Each row is a point on a tangle of strands that fork and nearly touch. The rows are in no order.
Two points are linked if the straight distance between their rows is under 90.8. Some points are linked to none.
Nado: [ -4 -18 -16 -30 -11  39  11 -40   9 -30   6 -28 -26   2 -19 -22  19   3
  20  16 -50   3 -37  -9 -21 -36   4 -53  14  22  13  -5  25  11]
zitil: [ 18  -9 -21  -1  -3 -33  16 -48   4  -6   6  -3  -5 -46  -7 -13 -24  -2
  18  18 -32   7  -8  -1  -4   4  12 -14 -12  15  54  -9   1  -1]
dodal: [ 18 -23 -23   0   3 -11   9 -44  56  18  -1  -3 -11 -20 -26   7  10   6
   7 -21  19 -19 -19  18  17   7  31  48 -33  13  29  36   3  -4]
zikis: [  8 -38 -45 -11   9 -21  11 -73 -17 -19  18  -4 -17 -44 -10 -17 -22  -7
  13  26 -28  17   0   1 -21  -8  11 -19 -11  21  51   2  25 -13]
meveb: [ 12   9 -25  21  -1 -59  41 -37  19 -31 -14 -32  10 -56   7 -49 -35  10
  -5 -17  -5   5   0  22  -6  17  38  16 -17   5  45  26   4   4]
pofo: [  7 -44  12   7  50  15 -35 -17  16  12  20   8   8   7  -3   8  -1  34
 -24  -7  -4  -7  13  -5 -10  -5  16  31 -29  -4   6  10  30  -5]
Mir: [ -3 -44 -30 -18  16  13  -9 -49   2 -16  16 -32 -20 -12 -22 -12  12  -3
 -30  -6 -36   1   4   6   0  -8  23   5   4  16  -2 -16  55  18]
taguf: [  3  21  19 -11  16  14 -12  65 -35  24  -7  43  15  22  23  42 -12   9
 -19   0  46  11  41 -10 -15  14 -27   0   6 -16 -21   3 -16 -29]
nevas: [  5  -8  -3 -26 -11  31  14 -35  40   1   6 -18 -36 -10 -23 -21  26 -18
  26   2 -38 -16 -44   3  -5 -34  13 -30   2  24  22   3  16   0]
nal: [ 18   5 -22  11  -6 -54  54 -36  49 -13 -23 -27  18 -43 -23 -25 -25  10
  -1 -41  11  -9  -6  21   1  24  40  30 -29   6  42  37   2   0]
zafi: [ 37   5   5  10 -31 -19 -42  55  19 -59 -42  30  24  19  18   8  -8  28
   1 -13  56   5  19 -16  -8  12   4  31 -16 -12 -12  18 -53 -39]
Vav: [ -7  40 -12  11   6 -39   5  25 -40   4 -14 -30  12 -30  20  23  -2   6
 -20  15   8  29  19  16  -9  21 -15 -26   9 -11   7 -31   7  16]
ser: [ -8   7  27 -16  33  34 -15  40 -12  25   2  28  11  46  13   0   2  24
 -14   4   3  -9  16 -12 -10   4 -21  -1   6  -5 -28  10  16 -19]
Palu: [-40  -8  12  14 -10  53  22  13 -50  21  16   2 -17  30 -33 -12  -6   1
  -1  10 -18   8  20  -3 -24  -5 -42 -73  38   3 -40 -44   3  22]
Taki: [ -3  12  16  -6 -24 -10 -36  35  10 -33  -5  11   2  41  22 -17  39   2
  19 -22  36 -22 -11 -25  21   0  11  29  11  10 -35  25   0  -8]
gaviz: [ -2 -16 -15   8  26 -22  -7 -26  -9  -1   1 -27   5 -44  10  11 -15  22
 -35   5 -12   3  24  27  -4  13  12  27  -7 -14  19 -15  18  13]
boke: [-18  24 -26 -13   3   7  28 -18  12  39  25   2   5 -26   9   5   1 -31
   5   3  -8  14 -31  10  12  -7 -13  18 -24 -18  -3  11 -24  -7]
bika: [-20  20  33  -6  20  20 -10  47 -59  37   5  28   2  18   5  28 -14   5
 -12   4  33  -8  41   7 -24  24 -36 -23  21  -8 -29 -26  -9 -13]
neka: [ -6  23  -1  -2  14   9  12  14 -20  31   5  -5   8  -2  13 -27 -15 -10
  -2  26 -15  17  -9  12  10  38 -28 -15  13 -12 -19 -29  -5 -19]
rov: [ -6  44 -10  -1 -23   2  41  32  20  17 -12 -14   2 -34   9  26 -10 -39
  -4  -1   0  25  -3  29  -3  -4 -14 -18  22 -25  12 -21 -33  15]
fas: [ 18  31  -5 -16 -11 -10 -12  11  29   1 -12  -6  -2  -6  14  -8  32 -22
   2  -9  29   1 -34  -2  26  12  11  38 -24  -3 -18  35   3 -26]
kenik: [ 27   9 -12   0   5 -13   1   9  36   6 -20  -1  16 -13  22  10   1  -5
  -9  -8  32  15 -19  12  12  18  12  48 -28 -13   2  42  -5 -25]
mal: [-24  14 -13  17  -7 -38  19 -16 -40  -1  13 -11   4 -43  16  29 -27  -1
  28  23   5  21  -6   9  -7   2  -9 -30  11  -8  23 -26 -31  14]
sus: [ 20  22  -8 -16 -14  41   0  51  19  11 -29  44 -10  34  33   9  10 -14
 -12   7  46  10   8  -5  15 -14  -5  26   0  -9 -18  33 -22 -33]
pafi: [-26  10  -4 -11  -6   6  16 -13   3 -12  21 -16 -14  28   7 -22  33   7
  55  -1 -12  -8 -52 -14  11  -8  -3 -36  33  11  -5   1   3   0]
kez: [ -8 -43   6   3   7 -33  -3 -46  31 -10  11 -17 -16  -9  -4 -38 -13   2
  -7 -18   4 -25   1   8   0  14  57  46 -28  32   0  15  37  12]
fozu: [ -1 -29  39   8  39 -11 -45 -16 -19  -4  21  -1   3 -18   2 -10  -1  31
 -17   2 -17 -23  25 -16 -20  -8  14  13 -21   2   7 -18  21   1]
Subad: [ -1  -9 -34  -6  33  29   6 -11   6  35   9  -4   5  -6 -14  14  -2   5
 -43   2 -18  14  14  23  11  18 -13  19 -11 -20  -7 -10  18  -1]
besit: [ -2 -51 -20  -8  26  38  -6 -40  35  -6  14 -12  -2  13 -44  -5  24   3
  -9  -6 -32  -8 -27   9   2 -34  18   6 -29   8   5  24  19   2]
keke: [ 25  22  -1  -4   7  -3   8  40  38   0 -40   3  24  -4  20  16 -10  -7
 -21  10  22  26 -10  24   6  23   2  23  -5 -22  -5  21 -17 -35]
Lilas: [  2  -7   7  -1  16   5 -11 -18   4  14  15  -3  -2   2   1 -10   3  -1
   4  19 -29  -4 -17  -1  13  -6  -2  -2  -5   2   5  -5   8   0]
Fiz: [-14   4  22 -11   6  22   3   1  26 -11  -2 -29  -7  46   7 -28  38  20
   1   5 -29 -20 -16   0 -10 -22   2 -18  11   0 -16  16  28  15]
zafub: [  7 -27  43  -1   3  23 -21 -22  14  -6  -6   6 -10  21  -8  12  -5  23
   8   0  -8 -43  -4  -2  -6 -38  13   4  -4  10   8  20   7  20]
Zufo: [-24  25  -6  14 -13  -9  24  51 -25  13   0  17  20  12   4  20  -8 -19
   8  -2  37  30   4  13   8  36 -27 -15  35 -31 -40 -26 -46 -24]
bop: [-20  -7  -9  15  15   1  33 -24 -22  33  19 -20   5 -46   0   6 -33 -10
 -15  32 -19  38   0  21 -20   2 -21 -24   0 -24   6 -30 -19   1]
pip: [ 30  25   3  11 -42 -30 -10  50  23 -50 -52  15  20  -2  11  19  -2  -4
 -15 -16  33   9  22 -11   8   6  -3  23   0 -15   4  24 -33 -10]
Rari: [ 11  41 -24  -5  -6 -29  26  25  22 -14 -34 -37  16 -42  10  24   3 -24
 -19 -22   3  27  -6  23   2  18  -1   2  11 -15  15  12  13   4]
kasin: [-21  13   8   5  -7  42  13  35 -15  17   2  14 -17  43   1 -25  16 -12
  -1  11 -14  -8  12   4  12   1 -32 -29  53  -1 -13 -26  -7   4]
disef: [ -4 -11  16   6   8  56  12  14 -22  40  -6  12 -17  17 -16  16  -9 -20
 -43  20 -14   6  36  20  -8 -10 -30 -20  22  -8 -13 -21  14  10]
veli: [ 28   5  18  14 -39 -59  -1  -6  14 -22 -11  16  16   8 -18 -25  -7   9
  31 -21  13 -26  -6 -42  19  17  25  17 -20  26  10   5 -22   6]
vebu: [  5  18  -5 -15 -20 -11   6 -11  19  -1  14  -3 -18  -2   2 -17  32 -26
  46  -8  -8 -11 -46 -22  24  -3   6 -14   8  17  13   5  -2  -6]
tukif: [  6  28 -32 -12  -2  -3  40   3  22  25 -12 -22   1 -42   1  41   0 -29
 -15 -15  -4  21  -8  34   3   8  -6   2  11 -16  17   5  -2  12]
mige: [ -5   6  32  -1   7   1 -26  18 -48   1   9  -1 -13  17  18  18   5   5
   6   6  10 -17  21  -5  -4   3 -13 -25  39   7  -3 -26  19  14]
Bege: [  8   9   7  29 -29 -32 -12  17 -19 -23 -10  24  11   0   4  28  -6  18
  32 -21  29 -18   1 -12  24   9   3  15  20  -5   4  -8 -53   8]
mav: [-30 -30  17  -6  32  37   1 -41  -8  -3  25 -31   1  19  -2 -22  -1  16
  13  15 -23 -18 -35  20 -16 -32  -2 -10 -19  -4 -15  22   8  -3]
paf: [-38 -12  27  -1   6  51  15 -14  11  16  22  -8  -4  34  -6 -14   5   2
  19  17 -18 -10 -35   6  -4 -32 -11 -20   3 -13 -36   1 -12   3]
kirut: [ 33   6  15   9 -26 -34 -23  16  52 -26 -36  -6   9   0  -3 -27   0 -10
   5 -11  46  -3  -6  -3   4  24  38  54 -47  17 -18  40  -4 -27]
buno: [  9  21   3   7 -15   2   8  28 -26  18 -16   9 -19  13  11  31   7 -35
 -19  12  14   5  36  15   9  -2 -20 -18  27  -3  13 -11   1  19]
vireb: [ -4  14  13  23  -6   0 -12  34 -65   2   2   7 -26  18  15  20  10  -1
  13   7  29  -1  33  12  -2  19 -18 -42  55   7   1 -48  -3   9]
fogez: [-12  -2  -8 -15  14  31   7 -23 -45  13  16 -24 -14   9  -8 -11  -7   5
   2  20 -31  14  -4  -7 -11   8 -24 -48  16  14 -15 -18  45  12]
kidip: [-28  -5  -7 -10 -19  36  20 -16 -19  10  27   1 -24  11 -20   5   4 -29
  22  17 -27   8 -14  -8  -4 -26 -19 -54  29   2  -9 -32  -4  18]
zuvif: [ -1  14 -35 -28   5  16  34 -35   7  28  28 -21 -18 -39   0 -18   1 -39
  15   3 -31  12 -32  17   1   3  -9 -12  -9  -2  17  -8   2 -13]
sev: [-12 -13   3  -9  24  57  17   0  13  28   2   8   1  39 -24   2  11   6
 -26  -1 -34   3  -1   0  -2 -15 -22 -13  -4  -8 -26  18  26   1]
Gef: [ 25  36 -15  -2 -43 -19  -5  57  10 -39 -34  10   9   7  11  17  28 -41
  -7 -21  30  17  14  -3  18  16 -24   6  15 -20  -6  16 -30 -25]
duga: [  2  11  11  14 -18 -38 -13  -6 -20  -7  -3  15   9 -18   5  31 -14  15
  15   4   2 -16  12 -13  11  -4   3   4   0  -1  17 -11 -29  23]
Tadel: [  6 -46 -20   2  15 -23   3 -67  11   2  19   7   3 -13 -23 -23 -13  -1
  13   9 -19 -17 -11  11  -3 -17  17  15 -48  19  40  35  -4 -13]
Gol: [ 23   6   9  23 -19 -53   1   6  31 -50 -42 -13  46 -22   6 -10 -32  21
  -8 -32  45   9  -5  -5 -14  18  16  49 -51  -7  -8  58 -14 -16]
nopur: [ -4 -15  31   0  12  19 -24 -10  33   8   6  -1   1  38   6  -3  12  31
  27  -2  12 -27 -27  -7  -8 -33  15  20 -31  15  -3  47   4  10]
dosi: [ -1  -1  15 -10 -13  44  10 -14  45  14  -3   3 -32  13 -17  -8  33 -17
   8   3 -21 -27 -31   5   8 -46   6  -7   4   8   6  18  -7  10]
ruzim: [ -9 -52 -44 -17  24  38  26 -51 -18   2  25 -10  -2 -22 -44  -7  -5 -34
  -8  12 -44  28 -27  12 -18 -22 -11 -35 -12   6   4 -10  16 -21]
Baneg: [-27  -9  19   0  -8  66  25  12 -27  41  -5   8 -15  26 -33 -15 -24 -15
 -27  15 -17   1  26  15 -19  -4 -40 -41  27  -1 -46 -19  11  15]
dere: [ -2   0 -25  -1  13  45  17   4  -5  46   2   6 -10  -5 -31  26 -11 -18
 -48   8 -24  21  25  28  -1   2 -24  -7  -1 -17 -15 -24   6  12]
Tebi: [ -8 -12  48  12  24   1 -44  22  -7 -13  23  17  13  34  13  -8  12  44
  23 -13   5 -36  -2 -26 -14 -15   1   0   8   2   0  -3  -6   3]
geba: [  0  22   1  30  -7 -62  -8  34 -23 -53 -22 -19  34 -28  20  14   0  10
   6  -7  23  25   2  -5  -1  32 -14  -9   8 -21   1  -5 -18 -18]
Tula: [ 13   4  21  10  26 -20 -18  10   8  -9 -24  -4  22 -31  26  10 -32  37
 -20   3  21  -8  16  23  -8  17  22  43 -16 -20  14   8  -8  -8]
tigu: [  3  26 -11   0 -28  24  14  59  13   8 -14  45  10  25  24  21  -3 -21
   3  -2  51  28   1  -8   9   3 -22  15   8 -25 -32  11 -54 -32]
fot: [ 25  27  -4   9 -38 -52  22   5  43 -47 -50 -23  28 -39  -7  -1 -12  -4
  -3 -39  22   2 -15  -6   1  16  17  28 -26  -7   4  43 -11  -7]
tok: [-30 -17 -14  -5  11  -4  -2 -34 -58  10  36   0  -2 -10  -6  20 -10  -9
  15  28 -19   7  -4  -7  -9 -19 -20 -35  -8   3   2 -24  -3   2]
Mozab: [ 26   1  13  16  -8 -35 -15  -5  46   6 -16  -4  10   5 -16 -35 -11   7
  22  -8  32 -16  -6  -6   6  15  43  51 -60  31   6  41  -4  -5]
Forik: [-27   8  -7   4 -10   1  10 -11 -39  22  26  -1 -11  -6   4  23 -15 -17
  23  23   0  12  -5   4   4  -1 -16 -32  21  -6  -9 -42 -20  17]
tufif: [ -1 -33 -49 -22   8  56  36 -40 -20  25  27 -25 -17 -31 -45  -3 -18 -38
 -15   6 -36  37 -13  20 -20   5 -18 -40   4   7  -6 -32  21  -3]
bas: [  8 -31  -2 -16  -8 -24  -6 -42   7   0   0   6  -7  -8 -17  30  -3   0
  -3  -6 -18 -19   7 -14   8 -16  20  16  -9  22  22  14  23  18]
Mok: [ 15   0  21  -6  30  -3 -14  29 -11  25  -6  12  10  10  12  16   3   8
 -36  10   3   7  29  -3  -3  23 -10   9   6  -5  -5  -5  27 -18]
feza: [  9  -6  40   1   3  28 -28  13   9  -5 -14  26 -15  27  17   8  -2  14
  -5   5   7 -37  22   1   5 -26   8  21   9   1   7  10   0  12]
Kuf: [ 15 -24  25   6  29 -14 -42  14  33   5   9  16  14  21  16 -13  -3  24
 -14 -10  12  -6   9 -18 -11   3  34  44 -33  13   0  18  27  -3]
Petiz: [ -8 -21 -21 -19  -3  -2 -15 -50 -12 -27  20 -30 -26 -19   3 -36  -3   3
  -2  13 -37   4  -5 -14 -12 -10  25 -10   4  29   7 -23  49  22]
tik: [ -6  -8  -9 -11 -23 -31 -10 -37   0 -27  11   6 -11  -2 -16 -24   2   8
  37   6 -31 -23 -12 -31   7 -14  19 -15  -1  31  26 -20   5  15]
bula: [  2  -2  24   0 -20 -26 -22   7  24 -17  -9   9 -13  11   8 -27   8  -6
 -12  -8 -14 -23  19 -23  10  -9  35  20   5  21  -4 -11  21  27]
pez: [  9   4   3   7  -8 -41   4 -33   2  -2 -12   8  22 -28  -6  14 -34  31
   0  -2  -1 -23   9  -7   4  -6  19  34 -35   0  26  15 -24  17]
Gup: [ 38  11  -3   5 -29 -48  31 -12  52 -10 -41  -6  21 -23 -21  -1 -18   9
  -8 -40  23 -11   1  -9   4  20  39  47 -37   9  16  39  -8   6]
pul: [ -8 -22 -34  -7  -3  44  22 -28 -51  17  22 -17 -16 -24 -45  -4 -21 -25
 -12  28 -32  45  -4  -3 -33  -7 -22 -69   0  15 -11 -47  15   3]
Bikan: [  2 -56 -37 -11  10  -9   4 -78   6 -29  16  -6 -11 -16 -30 -49  -8  -6
  18  12 -35  -9 -17   6 -22 -27  26 -15 -28  35  40  22  30 -21]
katev: [  9   6   9  11  10  18 -31  12  37  21  -4  18   4  24  15 -11  -4  20
  27  14  28  -9 -22   6  11 -15  20  37 -43   5  -6  29 -22 -11]
Fuba: [-15  13 -19 -31 -12  39  31 -19   5  32  24  -6 -23 -13 -17  -2   8 -46
  15   3 -33   6 -26   3   1 -17 -18 -30   8   1  -6 -21   0   1]
mar: [  4   2   5   8  -5 -34 -16 -28  28   1   8 -12  -1  -1  -4 -53   6  -7
  31   0   5 -22 -22  -2  15  -1  36  31 -49  29  15  34   2  -1]
bave: [-23   1  37  -7  30  41 -22  18 -57  21  16   1  -8  12  -1  19  -6  14
 -13   6  -1 -23  30   4 -28  -5 -31 -28  16  -7 -25 -28  13   9]
giv: [ 20  -9  -8   1  -6  -7  -3 -22  34  14 -10  20   1 -12  -8  29  -8   9
  -6  -6  -2 -12  -1  -4  14 -14  21  38 -28   1  22  22 -10  17]
pupo: [  5 -10 -41 -22   5  26   1 -49 -31  -5  25 -33 -26 -21  -3 -23  -8  -5
   2  28 -32  32  -7  -7 -15   4  -4 -32  10  24  15 -22  48  10]
mupog: [  7  -9 -31   5  14  11  17 -24 -31  30   8 -33  -8 -40  -6  16 -21  -2
 -34  26 -23  34  10  30 -19  15 -19 -28   6  -3  10 -36  11  12]
Luk: [ -9 -48   2  -5  34  27 -14 -63 -19  -6  24 -26  -9  -9  -3 -14 -14  11
   0  12 -17 -20 -19  30  -7 -18  12   9 -17   5   3  13  21  -1]
meva: [-27 -13  12  -3   0 -22  -9 -11 -10 -28  26 -12   6  37  15 -11  31  27
  47 -15 -10 -21 -29 -29   2 -13   5 -17  23  14  -4  10  11  15]
dirit: [-26  18  -3   3  -6  15  20  18   5  29  27  21   6  26  -1  -6  12 -21
  34  -4   6   7 -34 -10  26   8 -19  -6  17 -12 -31 -11 -33 -14]
vid: [  4 -23  -9   8   1 -53  10 -56   8 -16   3 -18  -7 -38   8 -40 -33   6
  -5 -10   0 -16  11  13  -3  19  48  35 -26  16  19  11  22   9]
Lodos: [ 14   2  20 -10  26  -5 -50  42  10  -5   2  17  20  27  36 -14  -1  21
  -6  -2  31  -1   8 -18  -8  12  18  40 -24   0 -17  16   7 -31]
kobu: [ 28  15  -4  15 -40 -57  12 -12   6 -29 -10   7  10 -16 -11 -13  -7  -3
  51 -20   7 -10 -22 -30  22  28  13  -8  -1  15  26  -2 -31  -5]
mog: [  7  -4  31  11 -20 -48 -24  15 -12 -26  -7   7 -13  -8  17  -8  -1  -4
  -3  -5   2 -12  31 -28   3  14  25   4  17  19  -1 -28  23  20]
Lin: [ 26  15 -16  -5 -23 -54  28 -37  13 -20  -4  -3   1 -40  -2 -26 -20 -13
  40  -3 -10  -1 -18 -15   4  18  22  -6 -18  20  46   8  -5  -6]
kenun: [ 24   6  20  13  -3 -25 -42  38  14 -27 -11  18  27  17  21 -10   0  16
  18  -2  38  -3  -5 -16  11  21   9  31 -22  -5 -10  10 -30 -28]
budig: [-13 -19   2  -6  -9   4 -14 -27   6 -38  11 -10 -10  15 -18 -28  19  18
  23   9 -48 -20 -16 -22  -5 -37  12 -35   9  19  14 -19  10  22]
sufuf: [-43  -1  27  12  14  41   1  50 -41  20  19  39   1  63   1  18  13  21
   5 -20  20 -16  31 -12 -16 -11 -37 -24  41 -12 -27  -6 -15   5]
guno: [-27  22  12  -3   0  20  15  32 -12  34   8  18  11  18   7 -11 -19 -12
   7  18  16  10  -5  10  11  28 -25  -7  21 -22 -43 -23 -27 -21]
sen: [ 13 -12  12  -8 -27 -35   5 -51  10 -17  -7   0 -15  -1 -26 -35 -27  17
  25   2 -20 -37   1 -28  -3  -2  42  -2 -15  40  19  -7  19  14]
pela: [ -9   9 -23   7  22   0  11 -14   8  28  16   8  21 -19  21  16 -15   2
  -5   9   0  22 -13   9   8 -10  -6  33 -39 -27   4  20 -25  -5]
vuvil: [ 12 -30 -33  -8  11   4  12 -52  47  11   8 -20 -23 -30 -23  -4  15  -6
  -5 -14  -7 -12 -14  32  18  11  22  25  -6   6  28   4  15  -2]
Gizim: [-16 -23  35   8  30  -6 -39 -18 -47 -13  30  -2  -3 -17  -1  -1   7  35
  12   8 -19 -24  15 -22 -18 -14  -5 -22  -2   6   9 -32   7   0]
zom: [ -7 -15  36  18  18 -38 -39   2 -35 -23  26   9   8   3  15  -7   8  35
  34 -13   7 -28   4 -34  -1  11   8  -1  13   8   7 -19   1  -2]
kapab: [  3  24  -1 -11 -12 -14 -15  17  11  -3   5   5   7  19  16 -11  31 -15
  18  -9  11  -7 -23 -20  32   7  -2  16  -1   4 -15  12  -2  -8]
Tun: [-18  -9  29   2  10  21   3  13  -5 -20   8 -10   0  55   3 -10  35  32
   1  -1 -33 -18   5 -15 -19 -26 -20 -39  27  -9 -10  -1  11  17]
nadu: [-12  36 -11 -13 -27  36  42  24 -13  52  -2   3 -20  -2 -12  -3 -17 -49
 -11  10  -4  15  18  24  -3  20 -36 -33  28  -4 -23 -32  -3  15]
vugo: [  6  31 -13  16 -25 -63  -6  14 -12 -56 -18 -26  14 -34  21 -10  -5  -7
  16  -9  11  17   0 -10  11  35  11  -1  11 -10   2 -14  -3   2]
mot: [  3  16  10  12 -24  -6  28   4  28  17  -8  11   0 -27   2  26 -18 -27
  16   9  -3   3 -15   8  10  -7  -1  -4   9 -18  18 -10 -46   9]
rezat: [-18  31 -26  17 -12 -41  21  12 -26  -7   9  -9  24 -26  18  29  -2 -14
  29  -5  16  26 -20   0  12  14 -22 -14   8 -22   5  -8 -40   3]
vem: [ -2 -19   2   3  18  -6 -16 -38  42   3  11 -27 -15   6  -9 -48  17   1
   8   1  -1 -21 -21  19   5  -5  40  30 -31  24   8  28  29   2]
Viki: [  4  -2  -5   1  -9  -7 -13 -14 -44  -1   6  -6 -29  -9  -9  24   6  -6
  -2  25 -14  13  28  -8 -10 -12  -5 -49  16  19  21 -44  22  31]
ruzuz: [-13   8  28  -9   6  33 -13  21  35  -1  -4  -2  -2  58  19 -15  34  29
  11   0   7 -24 -18  -2  -6 -32   7   7  -4   3 -19  37   6   6]
Lik: [ 14   6  -2  18  14 -53   0  -7   6  -5   3  -8  24 -31  20 -22  -5   4
  -5   8 -10  14   0  -6   8  19  10  13 -21  -8  28   3  -1  -7]
Zuz: [  1 -59 -23   9  32  -2  -4 -67 -12 -14  17 -18  -4 -39 -14   6 -21  18
 -18   2 -10 -11  14  34  -1   1  13  23 -16  -6  26  -1  10   1]
kapeg: [-17  11  -1   7 -19  31   9  45   1  23  13  46   1  50  11  10  18 -15
  22 -17  33   6 -11 -19  22  -8 -24   8  29 -12 -33   8 -39 -11]
komad: [-36  -1  23   2  -2  39  10  30 -10  13  15  29   0  63  11  15  19  10
  19 -11  13 -15  -4 -15   0 -25 -27 -12  34 -10 -28  13 -17  10]
pigap: [  2  18  12 -23  16  14 -31  57  -1  -1  -6  31  17  55  26 -15  17  19
 -15  -3  19  -2  18 -23   7   9  -2  18   2   3 -27  12  11 -26]
rala: [  5 -35 -11  -2  22  60  -5 -16  35  12   3  11 -14  29 -22  19  17  11
 -24  -7 -13  -4  -3   9   7 -33   7  16 -12  -7  -9  21  20   7]
riku: [ 10   3  -6  16 -16 -13 -32  61 -29 -28  -4  35  14  38  12  24  30   2
   5 -32  46  10  20 -17  18  19 -19  17  32  -8 -20   0 -31 -23]
Bipil: [ 16 -26 -48 -16  19  23  25 -54  24  16  28 -28 -22 -40 -16 -26   4 -24
  -1  -5 -34  11 -25  33   0  12   1  -3  -8   5  33  -7  16 -16]
relo: [  9  -1  28   9 -24 -23 -25   6  29 -15  -4  22   0  32  -6 -24  12  17
  18 -15  -1 -35   2 -36  16 -16  27  20 -12  25   5  11  -6  21]
zula: [ 14  38  -7 -15 -25  -3  -6  51   1 -17 -28  14  -9  21  19  -3  28 -42
 -21  -4  21   1  30  -1  26  11  -8  13  25  -6  -5   8  -2 -16]
kon: [-24  41 -13   4 -15  -3  46  27  -8  38   7 -12   7 -25  -1  11 -23 -34
  -5   8   3  36   4  19 -11  19 -28 -36  19 -26 -13 -44 -27  13]
Lega: [-19  18 -11  18  -3   5  -1  69 -47   6   0  46  11  42  -1  24  13   0
   0 -21  44  17  31   4  10  30 -27  -2  39 -14 -31 -19 -43 -27]
Guker: [ 20  18   7   3  14 -16  12  34   5  17 -25   2  20 -13  17  28  -7 -10
 -27  15   7  29   8  13   1  26 -14  -1  11 -19   5   1  -1 -19]
sulo: [ 13  15 -18  11  -7 -20   5  -6 -25  10 -12 -28 -17 -41   2  27  -7   0
 -26  23 -10  29  28  19 -22   3  -5 -38  12   6  32 -42  14  33]
Zav: [ 16   1  38   4  17  -2 -38  17  -1  -2 -14  21   0 -15  17  23 -23  33
 -15   3  16 -28  33   2 -13  -2  14  35  -7 -10  10  -8  -7   4]
tuzo: [  7 -41 -41  -5  31  33  -4 -31  -1   7  16 -23  -8 -10 -36   6  11   4
 -45  -5 -30  10  14  19  12  12  -6   6   0  -7  -3 -24  33   5]
fipu: [-17 -19  14  -6  18  54  13   1 -13  -8   2 -12   6  38 -27  -4  19  18
 -24   3 -50  -2   0  -6 -21 -32 -23 -45   1 -15 -28   4  18  17]
zemi: [ 24  13  13  -3 -40  -1 -33  35  28 -28 -29  30 -10  28  21 -11  27  -1
   7 -22  47 -18   5 -28  21 -14  21  46 -10  14 -14  36 -11  -4]
Daru: [ 15 -17 -32  -3   3 -16   9 -33  33  -3  -7 -28 -11 -44  -6   0  -6   1
 -25  -8 -18   4  10  29   7  20  23  25   7   1  30 -17  21  18]
gufur: [ 13  25   2   2 -34 -44 -15  38  -4 -38 -21   0  -6  -3  20  -4  15 -28
  -7  -8  13   6  25 -15  17  24  12   7  24   1  -4 -19   8   7]
Rilif: [ -5  -9   0  -8   6  24 -20 -20 -68  -1  18 -24 -29   0 -11  12   2  14
  -7  26 -13  17  21 -10 -31 -10 -16 -63  17  24  -1 -41  43  25]
Rem: [ -8 -30  33 -14  43  47 -21  -9 -37   2  13 -20  -6  11 -10  15  -4  23
 -29  -4 -18 -20  13   7 -31 -12 -15 -19  13  -4 -17  -5  42   9]
libun: [  5  20  15 -12  -4  32 -10  16  49  13 -15   3 -26  28   3 -23  40  -6
  -3   3   3 -22 -20  11  17 -24  18  22  -1   8  -7  27  11  -4]
regus: [ 30  11  14   9 -33 -38 -28  37  33 -64 -51   4  37  -1   7  -8 -29  30
  -8 -21  53   2  17 -13 -20  20  22  46 -47  -9 -23  31 -30 -31]
kif: [ -6   7  17  -1   3   1 -24  60 -23 -18  -3  27   6  60  20  -6  32   7
  -1 -17  23 -12  23 -21  11  12 -15  -3  42   3 -17   3   2 -16]
Mag: [ 11  14  17  32 -15 -37 -12  39 -14 -23 -24  26  38 -19  13  43 -10  40
   9 -16  40   3  12 -21  -2   3 -10  15  -5 -17   9   5 -54   0]
zamuf: [-26 -41 -14 -15  24  23   2 -41 -41  -5  24  -7   4  -1 -28  15  -1  -9
  -3  20 -39   9 -17  -6 -13 -36 -13 -32 -14   3  -8  -2  18  -4]
kego: [ -5  11 -26  -5  30  28  15   9  11  43  -1  13  14  -3  11  21 -22   7
 -30   8   7  23   7  24   4  15  -7  32 -18 -31 -18   5  -4 -12]
gobo: [ 11  28  -3 -19 -16  33  24  13  19  28   7  10 -27  -3  -2   2  22 -51
   4  -8 -21  -1  -4   7  16 -12 -17 -16  23  -2   9  -8  -8   4]
voram: [-14 -24  -5 -25  10  26   1 -32  16 -16   7 -39 -16  20 -10 -19  32  11
 -24  -9 -38 -10 -10   4 -10 -21  15  -5   5   9 -17   8  56  21]
Bog: [ 11  22   5  28 -24 -17  -3  48 -31 -14 -26  12 -16   7  15  17  11 -24
  -6   6  27   6  41  15  12   9 -17 -22  47  -6  26 -28 -21   7]
luri: [  8  16  23  14  12 -17 -25  52 -24   3  -7  33  23  -4  27  40   1  23
  -5  -1  38   9  26 -16  -7   7 -17  11   4 -21  -4  -9 -34 -18]
zeda: [-36 -23   8  -8   2  53  28 -21 -24  43  19  -1  -3   8 -40  -1 -29 -25
 -11  12 -23  18  -1   3 -14 -10 -24 -32   3 -11 -50 -14  14   8]
vune: [  5  29 -11 -28  -1  54  11  37  22  34 -25  36 -18  35  11  -4  17 -15
 -26   2  17   0  11   8  17  -7  -8  24   9  -6 -23  30   7 -19]
ked: [  2  22  -8   5 -10 -24   6  22 -11  12   4  11  30  -9  23  47   0 -13
   7  -5  27  26 -15 -15  14   6 -25  15 -10 -18  -7  17 -35  -1]
Dap: [ -9   8   8  30   4 -26  34   0  12  10 -18  -1  27 -47   3  31 -36  11
  -5  10  -4  18 -10  14 -12  -9  -5  -5  -3 -22  28   0 -37  13]
ragi: [ -5  32   1  23  -1 -47  12  32   2 -38 -45 -30  42 -39   8  23 -14   7
 -19 -14  15  29  -8   7  -8   6  -7  -7   6 -15  15  24   3  -1]

Follow the links from the first point to the second, and from the first to the third. Name the last point that the two ways share.
voram; ked; duga => zuvif
Bog; Rilif; Fiz => Mir
Fiz; pul; sulo => Mir
Bikan; Lega; ragi => gufur
mog; meveb; riku => zafi
mot; Tadel; komad => gufur
kobu; kez; meva => zafi

A fork is a point with three links, a tip a point with one. Leave the first point through the second and follow the links. Name the first fork or tip that comes.
fot; Gup => kirut
Bikan; zikis => gufur
vem; kez => zafi
bave; bika => giv

A fork is a point with three links. Follow the links from the first point to the second and name the forks in between, in order.
Mir; gaviz => Subad zuvif vuvil
kez; zemi => zafi Lodos pigap kapab
pela; taguf => zuvif vuvil giv
zuvif; Tun => Subad Mir Fiz
kenun; meva => Lodos pigap kapab
gaviz; budig => vuvil zuvif Subad Mir Fiz ruzuz
mar; neka => zafi Lodos pigap guno
Dap; veli => rov gufur
Lega; Lin => pigap Lodos zafi gufur
tukif; pigap => gufur zafi Lodos
